Points on a hilly landscape, in no order, each with its height.
From any point a ball takes the steepest step (drop divided by distance) to one of its 4 nearest points. It stops when none of these is lower. Distance is the straight distance between rows; heights are no part of it.
ruvur (h 84.1): [ 36  -6  17  43 -19 -12   9  28]
defot (h 49.8): [ 25  -5  -9  30   3   1 -18  -4]
darok (h 14.9): [  3  33  15  -9  36  -1 -41  -7]
keko (h 6.0): [  5  34  32  -2  27 -12 -14   7]
bive (h 73.6): [-10  13  17  33  36   4  10   9]
Melug (h 59.9): [-46  20  -1 -25  47  36  18  12]
fimov (h 61.0): [ 27   8  36 -36  -3 -14  12  25]
dusaf (h 11.6): [  5  -9 -24 -18 -17   7 -32 -29]
kasi (h 10.5): [  5 -12 -30 -14 -32  -2 -15 -14]
Lozog (h 70.5): [-22 -13 -20 -19 -66 -14  13  -8]
vugep (h 70.6): [-53 -10 -25   1 -26  -5   9 -35]
Zef (h 20.6): [ 21  17  25   1  17   1 -22  13]
Gusu (h 86.9): [ -4 -10 -16  57  11   8 -19 -22]
Velub (h 37.0): [ 34 -54 -13 -33  35  29  18  20]
fosi (h 82.7): [-59  15   5  -2 -16 -31   9 -43]
kino (h 22.1): [ 26   3 -23 -30 -18   2 -38 -14]
Zefu (h 31.5): [ 18  16   7   9  23  -2 -23  -8]
des (h 46.8): [  4  12 -20 -23  21  12 -57 -33]
sofe (h 50.8): [  8 -23 -27  31  -8   4 -11 -24]
gefi (h 59.6): [  6  -7  27 -64  -2   7  30  28]
moku (h 20.9): [ 11  -9  20 -14  -6   6  49  43]
guk (h 6.5): [ 10 -19 -32 -25 -46   3 -12 -20]
gizud (h 54.4): [-19  10  10 -29  26  14  25  22]
pefik (h 76.0): [ 4 21 22 23 25 -5  5 19]
Dolu (h 76.6): [-26 -23 -42  43  -7   4   0 -36]
boto (h 44.5): [ -7  10  28 -16  17   3  24  26]
vof (h 55.4): [  7  21  31 -46   9  -6  14  28]
Lud (h 55.2): [-18  26  25 -13  35  15  12  19]
befo (h 72.4): [26 11 28  8 -5 -7 19 30]
Pif (h 73.5): [-23 -34 -37  13 -36  -5  15 -20]
vaz (h 57.5): [-25  30  25  -3  43  12   9  17]
Rab (h 42.2): [-20   6  21   5  17  12  40  28]
zoz (h 12.2): [ 11  19  22 -18  24  -6 -21   5]
kenor (h 76.7): [ 29   7  39  12  -5 -13  23  38]
vikil (h 75.2): [ 17 -15  -3  57   8   2  -1   4]
Dafu (h 79.7): [-51   5  -5 -12 -27 -34  14 -23]
Tetok (h 73.4): [ 36   1   2  -3  -6  -2 -23   4]
paku (h 44.7): [ 22 -23 -21  46 -17   2  -3   0]
Fefo (h 87.3): [  8  12  27  30  11 -11  35  32]
Gofur (h 39.3): [  2   7  -8   9  23   0 -35 -17]
tufo (h 52.9): [-30   8  10  -9  34  25  31  29]
Tora (h 18.3): [ 26  21   6 -17  25  -2 -47  -9]
fata (h 59.3): [-20 -14 -41  -6 -27  -4   0 -26]
Vub (h 59.1): [-22 -21 -35  36 -13   3  -8 -29]
fisa (h 34.7): [ 22   9   2  19  12  -3 -21   1]
mer (h 78.5): [ 47   4  12  -7  -9  -4 -20   4]
raked (h 86.5): [ 41 -15   3  18 -21  -6   0   2]
Vizim (h 64.5): [-36 -10 -31 -15 -24  -4   0 -27]
nok (h 18.0): [ 17  -1 -19  -7  -7   2 -30 -17]
Soza (h 11.2): [  2  32  30 -22  35   1 -20  12]
rila (h 16.6): [ 27 -26 -13  -2 -41  -2 -17  -3]
vulav (h 80.7): [-69   2 -15   7 -13 -22  20 -36]
sati (h 77.2): [-50  -2 -10  -6 -42 -24  24 -26]
Tedip (h 81.6): [-48  15  14   5 -26 -42  20 -26]
degu (h 22.9): [-21 -25  -9 -38  34  38  26  18]
libi (h 27.8): [  1 -25 -28  30 -28   2  -7 -16]
pov (h 16.7): [ 14 -27 -31  12 -36  -1   3 -16]
febo (h 68.6): [-28  -4 -19 -21 -48 -12   1 -14]
Nare (h 44.0): [ 10   5  -9  26  31   0 -33 -26]
Voget (h 23.3): [ -7  -4  16 -26   4  13  43  33]
kag (h 19.0): [-11  -8 -37 -13  -6  11 -34 -34]
Tov (h 51.9): [-14  16  23 -34  22  14  17  22]
luzat (h 83.6): [ 48  11  35 -26 -10 -17 -26  10]
Fus (h 13.1): [  9  12   5  28  17   2 -15  -7]
Bof (h 54.3): [ 28   0   4  16   2 -12 -16  -6]
Sekar (h 32.4): [-14   1  21 -11  13   9  39  35]
Fipo (h 29.8): [  6   3  28 -21  -1   4  33  41]
vese (h 59.2): [ 17  17  32 -20   5   0  11  26]
Nadaz (h 62.2): [-6 28 24  7 26 12  8 13]
Kagoz (h 80.9): [12  1 31 26 -4 -6 35 36]
Ruve (h 74.6): [30  4 15 28  0 -7 -4 10]
rekib (h 67.5): [-11  -9 -26  23   5   2 -22 -26]
Vomi (h 17.5): [-13  -7 -32 -22  -6   3 -34 -35]
gep (h 24.6): [  2 -14 -32  -1 -13   6 -17 -22]
sis (h 8.9): [ 33 -26 -25  23 -50  -3   7  -4]
Buko (h 94.2): [16  0 12 41 20 -4 -4 17]
beba (h 12.4): [-12 -14   5 -25  22  28  45  24]
reze (h 45.8): [-20 -21 -36   9 -15   1 -12 -25]

For each start below, name every point that the ball comes to, in order.
gefi | Voget, beba
Tetok | nok, dusaf
Ruve | fisa, Fus
Sekar | Voget, beba

Where does a ball stop that starts at each point below?
Rab | beba
sofe | sis
vikil | sis
tufo | beba
vulav | guk
Pif | sis
